Points on a hilly landscape, in no order, each with its height.
A ball rolls from a point to the lowest of its 2 nearest points, and stops where none of them is lower. Distance is the straight distance between rows; heights are no part of it.
Z572 h=5.80: [-24   3 -10  21 -26  22   5  16 -18   4  -3 -27  -6 -30   2  27  35  36
  -3  12  37  18  17  15  24  15  -2 -16  44   0 -19  -3  33 -53 -17  15
 -11  18  -5 -33 -43  11   2 -14  16 -32  49]
Z693 h=4.44: [-50  -1 -53 -19 -12  33  43 -22  -5 -24 -12  13 -19 -48  -5 -30  11  33
 -15 -29  11  -1  -6  17  66 -51 -23 -16 -29  53  17  -1   0   9 -42  -1
 -33 -10  10  11 -22  14   6 -21  33  40  20]
Z518 h=6.30: [  0  -2  23  14 -14 -21  25 -10  -7  18 -14   5  30  -9 -14   9 -11 -28
  27  23 -36 -10 -17 -24  15  -8   8  26  14 -29   1  -7  13  15  -4   7
  19  -7  -9 -11  20  -4  26 -11   4  15 -39]
Z429 h=4.56: [ 18   1  -2 -45 -46   7 -21  -8  -4   9  24   4  32  11  -2 -11 -17  -9
  12   2  27  -5  18   1 -13  19  21   6  21  15  -4 -54  -8  -6 -16  15
  16 -54  18  12  16  -1 -44  35  52   4  11]
Z849 h=7.08: [  7  17  19 -15  -5   7 -40  32  39  16  32   0 -10   3 -20  20 -20  -4
  30 -32 -27 -14  11  -2 -71   9  16   4   9 -28   9 -11  -7 -22  19  24
  32 -19  23  -1  15 -22 -16  30 -12   5 -16]
Z223 h=3.99: [-61   8 -32  13  -3  37   1   7  36 -28  19 -20 -40 -14 -12 -10  19  55
 -21 -39  -4  12 -29  37  25 -31 -25 -44 -14  60  32  24 -21  14 -36  18
 -39 -27  -5  30  -9   5  12   4   3  32  27]
Z407 h=3.79: [ 34  17 -39 -14  12 -53 -41 -14 -33  -4 -36 -25  -5  33   8  -7 -10   0
 -17  30  -5  -8  30  -2 -43  52  -2 -29  -7 -14 -41  -5 -27   4 -14  26
  -6  22  -6  22   2   9 -48  39   8 -28  19]
Z557 h=5.28: [-31  20 -12 -16  30 -24 -51  -1  29   7  10  -8 -12   9 -24  21   8  15
  -1 -20 -32 -14  36 -36 -53  26 -33 -43   4 -12 -11   6  -1 -39   9  25
   4   3   0  12  23  -1 -21  -2 -24   3   8]
Z982 h=3.54: [-14   2 -40  23 -16  27  -5  13 -20 -17 -13 -52 -39 -26  24 -14  24  49
 -23  -4  50  14  -2  49  27  -4  10 -29   0  30   7  15   2 -10 -30  -5
 -45  16 -17  -7 -68   5  16   4  18 -17  62]
Z388 h=2.90: [-20  -9  19  42  -5   2  27 -12  -3  12  -3  -2   5  -4  -8   3  41  13
  -1  34   1  12   0  -3  55   3 -36 -26  14  13  -3   3  16   5 -13 -20
 -36  15 -38  -9   9  12  29 -44   0 -18   9]
Z310 h=6.59: [ 23 -11  33   7  44  22 -26 -26  55 -26  28   2  -9  40   3 -23  25   8
 -18 -13  17  12  -7   2 -19  20 -59 -38 -13  36   3  30 -22  -6  33 -24
 -25 -10  -9  16  29  10 -11 -15  -9 -11  41]
Z264 h=2.62: [-44  10  -5  22   6 -19 -11  36  21  30  13 -18 -19  -9 -19  61  49  11
   2   6 -16   7  42 -17 -23  15 -19 -54  24 -34  -8 -10  49 -40  -8  14
 -15  28 -20  -2  34 -25   5 -46 -39 -11  -4]
Z577 h=5.32: [ 38  -9 -28  -9  33   8  -3  23 -36 -17 -25  -3 -12  17  36  15   1  -3
 -15  12  50  25  24   6   4  14  21  18 -10 -19 -18  17   9 -31  33 -22
  -5  28  25 -12 -53  18 -22  11  -2 -38  57]
Z94 h=4.57: [ 43  17  -9 -25 -36 -10 -19   8 -42  13  -1 -18  22  26   3   1 -15  -8
   4  33  39  -2  21  14 -17  45  55  18  23  -6 -19 -40 -17 -15 -12  19
  13 -28  12   6  -5  -4 -53  43  42 -34  15]
Z817 h=6.53: [-18  14  11 -23 -14  49 -18  29   5  19  34 -16  -9 -27 -36  23 -27  27
  29 -18  13  -5  -5  24 -36   4  30  41  35   0  10   9  -3 -41  20  50
  45 -28  29  -6 -42  10 -35  47  12 -25  29]
Z89 h=2.50: [ 60 -29  41 -17 -11  -2 -19  13 -10 -11  20   7  21  38  18 -21 -16 -22
   6  33  23  -8  -7   8 -16  37  19  40  21  -4 -14 -22 -20  11  26 -26
   6 -12  12  -4 -19   1 -25  32  13 -41  17]
Z321 h=4.84: [-21  -2 -17   1 -13  20  42 -34 -17 -11 -15  13   4 -35   8 -46  -5   9
  -2 -12   5   1 -24   8  67 -39  -5   4 -12  47   3  -2   2  30 -26 -11
 -20 -13  -2   9  -9  15  27 -10  34  30  -4]
Z128 h=5.75: [ 20  -7   0  28  48   3 -38  21  15  -4   3 -42 -43   9  -3  28  10  29
   4   2  11  10  26  -8 -39  44 -10 -36  17 -29 -14  39 -10 -45  32  17
 -15  39  -7  -9 -33   6 -15   4 -41 -41  61]
Z987 h=3.11: [ -4  13   7 -18  -9  -3  -4 -30  15 -14   5  12   5   4 -10 -49 -10   3
  -9 -11  -4  -6 -17  -4  -6 -11 -27 -12 -17  42   7  -9 -26  30 -13 -11
  -9 -26   0   3  16  21   2  13  21  21  -2]
Z139 h=6.31: [-34  -1  29  25  24  12   2  24  34  22   9   9   1 -16 -13  26   2 -17
  25 -16 -28  -8   0 -11  -6   1  -3  22  11 -36  18  27  25  -2  21   5
  28   2 -10  -8  10 -24  26 -21 -36  -1 -36]
Z509 h=3.95: [ 35 -14  63 -11 -20  10  18 -36 -20 -25  13  26  45  -3   1 -31 -19 -23
   6  31  14 -10 -51 -11  33  -5  -3  77  26  21 -11   6 -35  31  20 -10
  21 -24   8 -10   1  23 -15  16  22 -20  -4]
Z960 h=4.54: [ -5  10  17  13 -23 -41 -28   3   2  29   6 -13  14  18 -17  -2  17  -1
   2  25 -32   1  15 -20 -30  33 -14 -47  21 -15 -16 -28   6  -8 -24  14
 -15 -11 -17   0  32   1  -8  -2  -3  -5 -12]
Z467 h=5.19: [-12  -5  -3  -2 -31 -18  44 -28 -24   9 -16   1  14 -25   1 -34 -14  -9
  -3  -2 -15  -3 -18  -7  53 -29  12  12 -10   9   1 -28  11  29 -37  -3
  -6 -17 -13  -3  14  -4  37 -14  32  47 -36]
Z93 h=2.79: [ 49 -15 -10  25   9 -46  -1   0 -20  -5 -38   5  -6  25  27 -22  -4 -23
  -1  17 -23 -14   2  -3   3  16   7 -14 -24 -33 -14 -19   0  30   0 -22
 -16  37 -20  -3   7  -2  11   0 -12 -16 -30]
Z593 h=6.26: [ 21  -6   2  11  60  40 -22 -15  33 -28  13  -3 -24  23 -18 -13  -1  25
 -23 -13  14   5 -20  14  -5  -3 -50 -19 -26  43  16  61 -38 -15  59   9
  -8  12  13  -5   1  21  -7  -8 -17  -7  51]
Z935 h=7.27: [-39  -1  26  11  -8 -18  13 -21  24  24   9  21  33  26 -14   8  41 -27
   1   9 -40   4  13 -35   2 -13 -37 -32   2   6  14 -22  30  13 -18  -3
   7  -8 -24  11  61  -6  21 -51 -13  15 -47]
Z606 h=6.54: [ 14   6  19 -20 -11 -44  41 -24 -30  -4 -34  -1  43 -17 -14 -12 -30 -37
   5  18 -41 -19 -28 -29  10 -22  18  61  -8 -13 -12   3 -14  23  19  14
  34  -4  13   9  22  -2  18  12  10  19 -54]
Z252 h=5.02: [ 46 -18 -21   8  18   4   0  28 -39 -10 -14  -7 -16  20  37  -6 -33  -3
  -3  29  32  -2  -1  28  -3  11  38  37 -17 -29  -8  12  -5   6  33 -28
  -6  49  19 -22 -65  14  -5  31   2 -34  11]
Z565 h=4.98: [ 27  10 -35  -9  25 -37  -7 -13  10 -17 -25  24 -17  21  28  -8   2 -11
 -22 -31 -10   3  29 -13  -6 -17  -5 -28 -53  -7  -5  -8  13  15  -6 -27
 -10  33  -5   5  25  -7   9  -3 -17  28 -13]
Z218 h=3.29: [ 35 -20  25 -11   1  13  14   4 -26 -17  10  37  38  12  18  -7  -8 -24
  10  20  33  11  -9 -10  21   0  15  55  20   4 -24  -8  -7   2  28 -22
  17 -15  15 -19  -7  13 -23  11  17 -28  17]
Z680 h=1.50: [ 45  -4  24 -21 -12   3 -27  -9 -15 -15   9   0   1  24   6 -40 -37  -9
  -2  15  20 -15 -25  26 -31  22  19  36  -5  13   8  -8 -41  27  16  -1
  19 -19  18   8 -21  19 -30  57  21 -28   6]
Z776 h=2.53: [ 29   1 -13 -39 -11  12  -6 -20 -31  -6   0   2   1   7   6 -30 -42  -3
   8   0  25  -4  -7  12  -7 -18  47  33 -27  25  18 -12 -27  32  -1 -10
  20 -18  27  -5 -20  14 -16  41  23  15   1]
Z113 h=6.88: [ 13  -6  24   9   8  30 -20 -25  61  -9  39   3   2  47  16 -13  31   1
 -17 -14   2  26 -21  22 -15  13 -51 -50  -7  26  14  19 -16  18  -8 -38
 -38 -19 -39  32  33 -10  10 -20 -16  17  18]
Z903 h=5.86: [ 50 -35  56  21   3   0  12  32 -17 -19  13   6  23  10  27 -18 -28 -22
  13  57  -1 -23 -49  13  12  27   2  61  23 -38  -8  19 -26  21  38  -4
  10  33   4 -14 -29  13   9  24 -13 -43 -35]
Z81 h=4.00: [-33   2 -41  11 -14  32  18   0  -8 -17  -6 -24 -29 -36  -1 -22  14  42
 -18 -13  25  17  -7  41  41 -25 -15 -30 -12  49  16   9   0   1 -37   0
 -51  -7  -5  11 -37  12  13  -5  21  17  46]
Z471 h=1.30: [ 22   4 -13  -6   4  13  16  -5 -16 -22 -22   9   2   1  15 -14  13   3
 -10  14  32  14   3   0  38   4 -10   9   3  20 -19   2   2  -2  -8 -21
 -18   7   4 -20 -30  23 -14  -1  15 -17  38]
Z141 h=4.38: [ 13  25 -53  -7   0  -5  44   1 -74   8 -54   0  -1 -21  26   2 -28   2
  -4  25  14   1   5 -11  46 -21  38  51 -21 -13 -19   8  -7   5 -18  11
  13  22  17 -17 -42  21  -5  13  33   6  -7]
Z627 h=7.33: [-15   8  25 -17 -46  -1 -27  25  35  36  41 -19   5  -4 -32  20 -19  16
  14 -26 -16  -7  15   3 -61  18  23 -17  43 -20  -3 -39   2 -22 -25  31
  13 -48  10   4  19 -32 -22  22  11  19 -26]
Z446 h=5.57: [ 19   1 -23  18  -4   8   3  25 -42  -7 -22 -32  -9 -15  27  20  18  19
  -3  24  43  16  23  15  11  30  25   7  28 -17 -24   8  18 -46   6  -5
  -6  28  -4 -28 -58  17 -18   4  10 -48  49]
Z297 h=6.55: [  2 -12  60  50   8   7 -13  16  30  19  19  -3   6  18   4  13  14 -12
  27  12 -22   2 -20  -6  -4  27 -13  11  40 -26  20  21   7   6  17  -9
   2  14 -28 -14   9 -18  29 -23 -37 -34 -26]
Z377 h=5.59: [ 14 -32  64  40   8   4  34   2 -15 -16  -3  11  32  -6  14 -12  -9 -25
   4  44  -5 -17 -57 -11  21   9  -7  58  24 -20   0  26 -11  24  31  -8
  18  25 -13 -20  -6  11  32 -19 -20 -31 -38]
Z769 h=5.97: [  8 -15  -1  30  71  27 -41  10  28  -8   5 -33 -45  13 -18  15  13  27
 -17  -9   2  -1   1 -12 -19  28 -43 -27   2  -2   5  69 -31 -31  66  14
  -9  27  -4  -6  -8  13   4 -15 -41 -20  51]
Z726 h=5.52: [-38  19 -14   6 -20 -20  34 -24   8  23 -12   3   1 -22  -2  -9   1 -12
  -4 -13 -39   3   2 -17  28 -39 -13 -21 -14  -6  15 -22  27  27 -43 -12
  -3  -5 -15   6  39 -13  45 -33   6  62 -51]
Z374 h=5.53: [-16  12 -18   1  39  -3 -22  31   9   2   2 -13 -24  -8 -14  31   5  23
  -4 -16  -4  -3  34 -21 -35  18 -12 -19   3 -15  -5  38   2 -51  27  30
   6  15   9  -6 -10   0 -14   3 -28 -14  26]
Z622 h=6.84: [ 17   1  19 -22  19   2   7  -2 -27 -11 -10  12  18  -8  -1   5 -27  -7
   2   8   3  -6 -31  -8 -10   1  17  70   5 -19  -9  32 -17 -10  38  19
  32   5  28  -2 -17  17 -12  24  -9 -25   2]
Z717 h=1.87: [-47 -18  -4  18 -32   4  28   4  12  25  19  16  11 -19 -21  49  52   0
  17  16   0   2  19  -7  31  -2 -23 -17  25   3   3 -29  48 -31 -12   3
  -4  10 -13   1  16  -3   4 -70   0  -4  -3]
Z874 h=4.94: [-27   8   9 -16  -3 -11 -26 -14  35  12  26  -3   8  12 -19  12  19  11
  -1  -3 -16  -5   9 -33 -34  14 -40 -43  10  16   4 -23   3 -25 -15  11
  -6 -15   1  13  40   3 -23  -8  -1   7   4]
Z214 h=4.16: [ 52  12 -18 -30   4 -27 -32   0 -41 -13 -21  -8   3  44  15  -6 -12 -13
 -10  40  22  11  33   2 -26  46  16  19  12  -7 -32 -19 -19  -2   1  15
   9   4  11  18  -2   8 -56  35  26 -41  29]
Z303 h=3.30: [  7  18 -28 -47   3  25 -20 -27  -6 -19   5  14 -12  13   1 -18 -23  15
 -20 -17  35  -5  -2  15  -8 -16   6  -2 -36  54  16   0 -18  14  -3  -8
  -3 -17  22   1 -19  29 -27  40  25   6  34]
Z988 h=2.31: [ 20   1  -4 -14 -12   5  -2  -8   9   5  10  13   8   6  10 -10   4  -9
   1  -3  15   8  13   2  11  -1 -12 -12  -4  22   1 -26   0   1 -14 -25
  -8 -14  -1  -3  13   3  -6   1  20   9  18]
Z121 h=4.21: [-36  -9 -19  -1 -37  25  14 -12  23   5  27  12  -7 -17  14 -16  21  10
  -6 -30   1  20  -3  15  29 -30 -16 -35 -15  31  17 -22   8  12 -50 -22
 -22 -25 -19  26  14 -23  17 -19   9  47  -2]
Z584 h=6.44: [ 61  -2  11 -20 -18 -37  19  -8 -43   4 -33   8  39  17  13 -10 -41 -40
  14  24  -8 -14 -17  -7   4 -10  39  45 -12 -35 -20 -30  -7  21   8   0
  28  -7  17  -9  14  -8  -3  22  18   3 -38]
Z870 h=3.40: [-42   8 -56 -15  -6   0  30  13 -22   5 -25   0  -2 -36  -6  39  17   8
  -7   8   5  -2  39 -20  13  -9  -1   4  -7 -11 -22 -27  33 -45 -16  23
   3  11  19 -14  -3   7 -24 -31   7  20  19]
Z259 h=6.66: [ 44  -4  -6  -4  17 -30   2  10 -57 -10 -33   5  21  11  22  -2 -26 -23
   6  31   0  -5  -3 -16  -4   7  18  48  -2 -32 -28  11 -11   3  21   7
  23  18  19  -5 -15   6 -17  24   3 -25  -9]
Z638 h=2.19: [ 18 -19  21  42  10  21  17  -8 -16 -18  -9  -3   1   0  10 -13  23  21
  -1  29  27  11 -20  16  66   6 -30  -3  19  23 -15  18 -10   2  -7 -18
 -38  22 -21 -16 -31  16  14 -23   9 -29  48]
Z567 h=4.52: [ 23  -9  57   8  11  12   8 -28   8 -37  16  23  26  -2  -7 -47  -1  -3
 -12  19  16  -9 -53   6  21  -3 -24  29  -2  53  -1  19 -33  37  25  -7
  -5 -11   9 -10  -4  35   4  -1   6 -11   6]
Z621 h=6.02: [-13  11  -5  19 -35  11 -12  20 -26  14  -2 -49  -4 -25 -14  -1  -5  43
   2  22  18   7   3  18   0  26   9  -1  45   9 -13  -9  -8 -32 -17  27
 -10  -8 -16 -11 -49  21 -18  22  24 -40  32]
Z85 h=3.97: [-15  16 -61 -33 -18  10  42  -1 -49   7 -41   9   1 -34   0  24 -11  -7
  -3  10  10   4  23  -4  41 -17  34  43 -10 -11 -20 -24  18 -22 -21  17
  23   4  24 -12 -26   9 -16 -15  39  28   7]
Z418 h=5.34: [ 10  14 -48  -9 -25 -27  -3  -1  -9  11 -29  -4 -28  -7  26 -16  -4   1
 -14 -11  -3   7  28   2   2   0  18 -47 -41  -6  -7 -16  12  16 -50 -14
 -27  24   1  -4   8  -1   6 -10   6  31  -6]
Z944 h=7.55: [ 29  12  -2 -40  -9  12   7  17 -38  25  -3   3  22  -4 -11  17 -52 -20
  23  -7   9 -13   4  10 -16 -11  65  62   6 -41  -4  -7  -7 -14   9  31
  45 -19  37  -1 -13 -22 -19  49  27   1 -18]
Z629 h=3.53: [-26 -11  13   8 -27  37  11 -15  29  -2  38  19   8   2   3   2  45   3
  -2 -15  28  18   2  12  37 -10 -45 -26   5  41   7 -13  20  -6 -13 -27
 -21 -19 -20  15  14  -3   6 -42   8   8  21]
Z370 h=5.31: [  5  -9  32  26  26  -5  46 -23  -6 -18 -21  24  18 -13   8 -15  -6 -23
  -3  10 -10  -8 -37 -24  30 -23  -8  49  -6  -5  13  32  -7  23  23 -16
  16  21 -10 -17   0   8  32 -31 -28   0 -48]
Z422 h=7.88: [ 22 -16  -8 -40  24  24  40 -10   5 -36   1  69  23  11  35  14   6 -32
  -9 -17  38  15   8 -25  34 -42  -5  39 -28  27   1 -16  28  -6  28 -38
  18 -16  26  -5  16  10 -17 -15   3  18  10]
Z512 h=2.93: [ 16 -15  -4  21  16  42   0   6  -9 -29  -6 -33 -13  -1  20  -9  21  34
 -14  10  55  18 -11  48  46   8  -3 -12  14  40   1  21 -11  -6   6 -22
 -42  12  -7 -10 -62  18  -6  -6  18 -42  80]
Z328 h=7.18: [ 16   5 -16 -27  22  16  -8  19   6  -3   7  27 -10   2   7  11 -47 -22
  23 -32   1 -11  -3   7 -35 -31  48  50 -32 -26  21  32  -9   4  43  -4
  45  19  45 -11 -21  -4   2  34 -25   8  -6]
Z703 h=6.09: [-23  10   0   4  29 -20  17   7   1  23 -19  21  11 -23 -11  28   8 -22
  14  -1 -35  -6  12 -37   7  -6   3   5   4 -28   3   0  33 -10   7   5
  30  11 -15 -14  24 -14  17 -33 -15  22 -39]
Z270 h=7.04: [-78  -6  48  22  -4  22  16 -38  37  21  28   1  30   3 -28   1  50 -11
   0 -10 -52   4 -21 -25   8 -22 -55 -17   7  13  36  21  13  23 -14   3
   7  -8 -30  14  45  -4  31 -59 -15  15 -59]
Z298 h=4.95: [ 13   8  20   0  35  -1  18 -28  -1 -29 -11  17   7 -19  -2 -23 -15  -9
  -9  -4   1 -13 -34 -13   9 -19 -18  21 -34  31   7  34 -24  25  29  -2
  10  12   7  -9   7  28  14   6 -11   7  -8]
Z683 h=5.83: [-55  17  -5  -5  17 -27  34 -24  15  18 -19   5  10 -27 -25  20  21 -26
   2  -7 -61 -21  12 -36   4 -41 -13  -8 -11 -24  21 -12  42  15 -17  12
  25   5 -11   0  41 -15  37 -47 -13  48 -76]
Z523 h=6.27: [ -5   7   7 -16 -37  35 -23  19  -5  14  24 -27   5 -11 -19  14   2  35
   8   8  35   5   6  21 -22  30  21  14  44  19  -9 -12  -9 -42   8  27
  24 -30   6  -2 -35   8 -49  37  37 -38  45]
Z316 h=2.07: [ 13  -9  21  38  12 -26  -7  12  12  11 -17   9  -6  18  19  -7   4 -25
   6  -9 -31 -11  -5  -4  -8   6   0  -3 -15 -34   5   3   5  32   1 -25
 -12  30 -25   5  30 -20  36 -12 -35   4 -43]
Z19 h=7.79: [ 14 -19  40  -1 -16  13 -15  27  54  27  45  29  27  27   5  34  10 -42
  30 -26 -11  11   9   2 -25  11   9   5  24 -10  19 -31  34 -20  12 -30
  31 -27  -2   5  45 -35  -4 -23 -16   4 -25]
Z925 h=4.28: [-13  27 -31  -8  47 -48 -27  25   2   5 -24   8  -9 -12 -14  37   0 -10
   3 -33 -53 -15  39 -31 -39  -2  10 -30 -14 -44 -23   7  16 -12   6  27
  26  36  -2   0  18 -23   9   3 -50  12 -34]
Z919 h=4.71: [ 26   4 -44   6  -3   0  20  11 -60   4 -46 -26 -19  -9  31 -11 -30  11
 -12  41  38  -3   5  27  24  -1  58  30 -27 -12 -14  -3  -5  15  -4 -12
 -11  32   5 -18 -75   6  -5  27  25 -18   0]
Z43 h=3.98: [-41  26 -26 -15  57 -30  -7  14 -13   2 -32 -11 -13 -38 -39  38  -8  14
   0 -17 -45 -28  25 -46 -18  -3  -8  -3  -9 -32 -11  33   9 -28  24  53
  26  21   9  14   2  -3   1   2 -38  25 -16]
Z463 h=7.56: [-15  -9  34 -13 -32   6  -4   6  33  33  35   7  29  -5 -18  20  -8 -17
  29 -13 -12  -4  -2  -2 -18   2   6   7  35  -5   4 -37  11 -13  -3  11
  28 -44  10   0  21 -27  -4   8  11  10 -24]
Z492 h=5.65: [-12  17 -35   3 -26   6  -9  30   5  13  -2 -21 -42 -34   9  13   3  11
 -14 -31   7  11  30  17  -5 -16  28 -35 -20  -8   9  -7  21  -7 -34 -11
 -25  18   2  -3 -18 -20  11   0 -15  28   7]
Z743 h=2.51: [-34 -20  22  40 -55   5  19   5  -5  26   2 -24  -5 -23  -3 -35  -4  14
  18  20 -13   4 -22  22  40  -6   9 -13  41  -2   2 -26  -7  26 -41  12
 -27 -40 -35   2  -2 -16  37  -4  19  10 -21]
Z120 h=6.79: [-39  -2  63  36  10  15 -10 -11  45  25  28 -10   5  26  -7   7  37 -10
   2   0 -37  14 -20 -10 -14   7 -48 -16  14  -5  30  30   6  18  -3  -9
  -1  -3 -38  10  33 -15  28 -41 -42 -11 -29]
Z908 h=4.61: [ -1  21 -25  -6  44 -49 -11 -13  18 -13 -37   5 -18  -5  -4   1  -8  -2
  -9 -38 -40 -23  15 -30 -27 -13  -6 -24 -45 -20  -2  26 -11  21   5   0
  16  26  -3   5  26  -7  14   3 -42  24 -42]
Z442 h=6.80: [-14   9   0 -22 -16  27 -21  33  33  20  41   0  -2 -15 -18  42 -10  12
  22 -29  11   0  22   6 -48   9  29  16  22  -9  -1 -26  13 -50  18  22
  40 -31  19  -1 -11 -22 -41  24  15 -11  16]
Z884 h=4.14: [  5   0   3  21 -47 -29 -12   1  -8  19  -6 -23  -4   5   2 -31 -12   7
  -5  10 -13  -6   1  13  -9  22   6 -40  11  -5 -11 -31 -10  27 -41   4
 -28 -15 -13   2  13  -6   8  16  13   4 -10]
Z635 h=3.64: [-74  11 -14   5  51  -9   0  -4   0   4  -1 -11   4 -28 -51  48  19  31
   0   4 -29 -24  18 -51 -12   8 -50   0   3 -19  -6  36  -2 -48  38  58
  20  15   6   8   5   9  -1 -24 -36  11  -2]
Z142 h=3.28: [  1 -20  28   7 -56  14  -2   4  16  17  29  -4   6   0  -1 -31 -13  -6
  18 -12  11  12  -8  28  14  -8  24  -7  29  10  18 -27  -7  22 -27   4
 -18 -47  -9  13  13 -27  15  17  23  16  -9]
Z827 h=8.09: [  6  -4 -52 -45  29  10  37  -6 -24 -22 -22  51  -3 -10  30  18  -5 -13
 -21 -17  28  10  33 -11  18 -40   6  29 -57  12  -4 -12  29 -24   8 -17
   9   7  32  -6  -6   9 -22 -17  -1  27  21]
Z331 h=6.16: [ 43 -22  37   5 -15  -9  24  14 -21   3   3  13  26  -1  15 -17 -39 -24
  21  23  -8 -21 -32   5  12  -2  44  70  10 -39   3  -8 -15  28  24  -9
  25  11  15 -20 -15 -12  11  22   3  -6 -39]
Z228 h=3.37: [ 56  -4 -41  -5  -3 -68 -33 -12 -23  -2 -42 -12  -8  29  23 -23 -10 -14
 -13  19 -19 -18  22   3 -38  28  18 -33 -17 -34 -43 -28 -17  35 -17  -2
 -12  26  -9   4  21  -3 -16  28  11 -12 -17]
Z842 h=6.97: [ 23  22  -8 -39  16 -29 -10 -12 -16   4 -15   6   2  -7 -15  -4 -44 -13
  18 -12 -26 -16  -4 -11 -39 -20  34  55 -30 -31   4  16 -20  11  23  23
  45   8  37   6   1   0   0  49  -9  11 -28]
Z792 h=7.41: [ 27  -8  18 -14  40 -20  13 -40  30 -37  -1  43  28  37  22 -17  15 -39
 -23 -23   3   7   2 -38  -4  -7 -30 -12 -24  24  11  12  14  13  24 -46
  10   3  -6   9  50   0  -1 -30 -28   7 -17]
Z159 h=1.95: [ -5   1  -8  35  -6 -45 -33  39   9  30  -6  -4 -21  17   0  51  33 -19
  13   3 -26   5  37  -2 -33  33  17 -67  23 -47 -15  -5  45  -9 -10  -7
 -10  24 -30   2  38 -31  10 -37 -32  -9 -22]
Z161 h=4.37: [ 13  -6   9  27  10  32 -38  12  27 -20  38 -21 -53  12 -13 -13 -26  33
 -11 -11  13   1 -43  68 -29  11   6  -4  -7  33  39  22 -36  21  17   4
 -22   2   7   8 -41   8   9  50 -18 -20  33]
Z658 h=2.77: [-20  -7 -22   4 -23  -2  24  38 -17  18  -7  -1   0 -24   0  60  27   0
  12  12   3   9  28  -5  19  -6  14  -5  28 -28 -16 -25  49 -45   0   4
  -1  10  -3 -28 -13 -11   1 -47   4  -3  10]
Z213 h=7.38: [ 19  -1  -9 -23  19  11  -1  49 -28  11  -2  19   6   1  -2  33 -40 -23
  27  -5   3  -2  -1   7 -40 -10  63  74   8 -61  -7  23   2 -22  41  10
  52  10  40  -5 -33 -18 -14  42 -11 -12  -7]
Z549 h=1.09: [ -1   4  23  33  16 -45 -38  15  24  26  -1  -2  -7  36  -5  14  14 -26
  14  -3 -47 -15  11 -24 -45  32  -7 -39  21 -39  -1   0  13  10   6  -3
   7  18 -27   7  40 -23  20 -15 -45 -15 -45]
Z158 h=3.33: [-71   4 -15   5 -16  29  11 -24  47 -26  29   5 -14  -2 -12 -20  38  40
 -22 -35 -10  22 -28  17  20 -33 -43 -58 -22  50  32  13 -19  32 -54 -10
 -44 -31 -27  38  18 -17  20 -25  10  52   1]
Z838 h=7.17: [ 24 -15  53   6  12  -7  -3 -38  41 -16  17  21  22  56  15 -27  25 -29
  -7   2  -4  15 -14  -3 -13  10 -44 -24  -8  19  14  -3  -3  28  10 -46
 -11 -12 -24  18  44  -6   5 -26 -12 -10  -6]
Z6 h=4.82: [ 18   0 -24  21  35  20 -37  -6  18 -36  20 -13 -58  22 -17  -5 -39  19
 -27 -19  26  -7 -32  65 -15 -26   1   1 -56  26  41  45 -31  29  33 -12
 -18  37  24  -3 -37  20  18  44 -22   1  22]
Z448 h=1.63: [-42  -9   4  25 -48  -2   4   8   0   7  12 -24 -18 -10   4 -24  26  30
 -10  11   2  20 -11  16  23   4 -16 -57  29  18  -1  -5   3  15 -59  -5
 -48 -28 -31  17  -3 -17  21 -17  15   8  17]
Z398 h=3.96: [  7 -23   5 -43 -67  16  10 -10   7  11  30   7  28  -7  -1 -34 -25 -14
  10 -19  23  -4   4  11  12 -13  43   1  19  19  11 -59  -2  10 -37   8
  -8 -72   2   8  18  -9 -11  19  51  32  -9]
Z58 h=6.78: [  4  29   9 -40  -3 -36   9 -26 -37   5 -37 -15  24 -25 -17 -15 -47 -19
   8   7 -31 -19 -14 -17 -23   2  15  58  -5 -17  -7   8 -32   9  12  47
  48  -8  28  21  17   2 -22  38  20   1 -30]
Z862 h=2.75: [-16 -25  13  15  -4  19  29 -13  15  14  11  34  21  13  -1  31  50  -8
   7  11  17  19   9 -13  51  -7 -35   1  15  19  -2  -3  41 -18  10 -23
  -6  -2 -18  -2  26   4   1 -58  -8 -12   8]
Z435 h=3.89: [ -1   3  -9  -4   1  28 -22   0   1  -9  10 -14 -37   4 -13 -25 -30  18
  -2 -25  18   0 -29  45 -11 -14  22 -13 -19  43  27   6 -24  22  -3   2
 -18 -17  13   2 -30  16  10  42   9   4  20]
Z796 h=5.92: [  1  18 -38   8 -17  -4 -27  46   4   3  -6 -46 -51 -16  23  42  15  26
 -12 -25  10  13  43  22 -38  -5  48 -37 -10 -39  -7  -8  48 -23 -19 -11
 -18  44   3 -12 -18 -30  12   4 -15  -1  19]
Z855 h=3.71: [-25  20 -16   1 -20 -28  -4 -18  -5  -3 -14 -22 -20  -8  -1 -44 -18  21
 -13  -3 -26 -13 -14  -5 -13  -9  -4 -37 -18  13   3 -15 -27  36 -44  11
 -21 -13  -8  10   6  12  15  22  12  27 -21]
Z112 h=7.64: [ 10  -6  -3 -44  37  27  17 -27  31 -30  15  50  11  14   8  -6  16 -18
 -14 -43  19   6  14 -20   6 -28 -33   5 -47  41  16   0   9  -9  21 -33
   2  -3  14   4  36   5 -11 -16  -7  28   6]
Z347 h=3.19: [-45  -5  -8  16  41 -10  -2  -1  12  14   7  -4  -3  -4 -25  42  42  23
  -7   3 -19   1  35 -39   6  15 -45 -35  11 -10  -8  13  15 -45  14  15
 -12  19 -10   1  13   6   3 -43 -33  -2   3]
Z951 h=2.54: [-38  -3   3  32 -15  12   1 -21  28 -16  20  -6 -12  15 -10 -35  36  36
 -12   6 -12  28 -36  22  34   0 -52 -68   2  42  11  15 -25  31 -49 -15
 -65 -30 -30  38   7  -5  26 -28   8  16  15]

For each start below, name the point where the ball stops.
Z849 -> Z717
Z492 -> Z549
Z792 -> Z471
Z796 -> Z549
Z259 -> Z680

Call two points neighbours if one is among the 2 nearest of the other. Go from one point of each pair to the other, from neighbour to neighbour, staying as low as possible. Name the highest point that can't be avoided.
Z448 and Z717 -> Z81
Z471 and Z549 -> Z94
Z717 and Z471 -> Z388
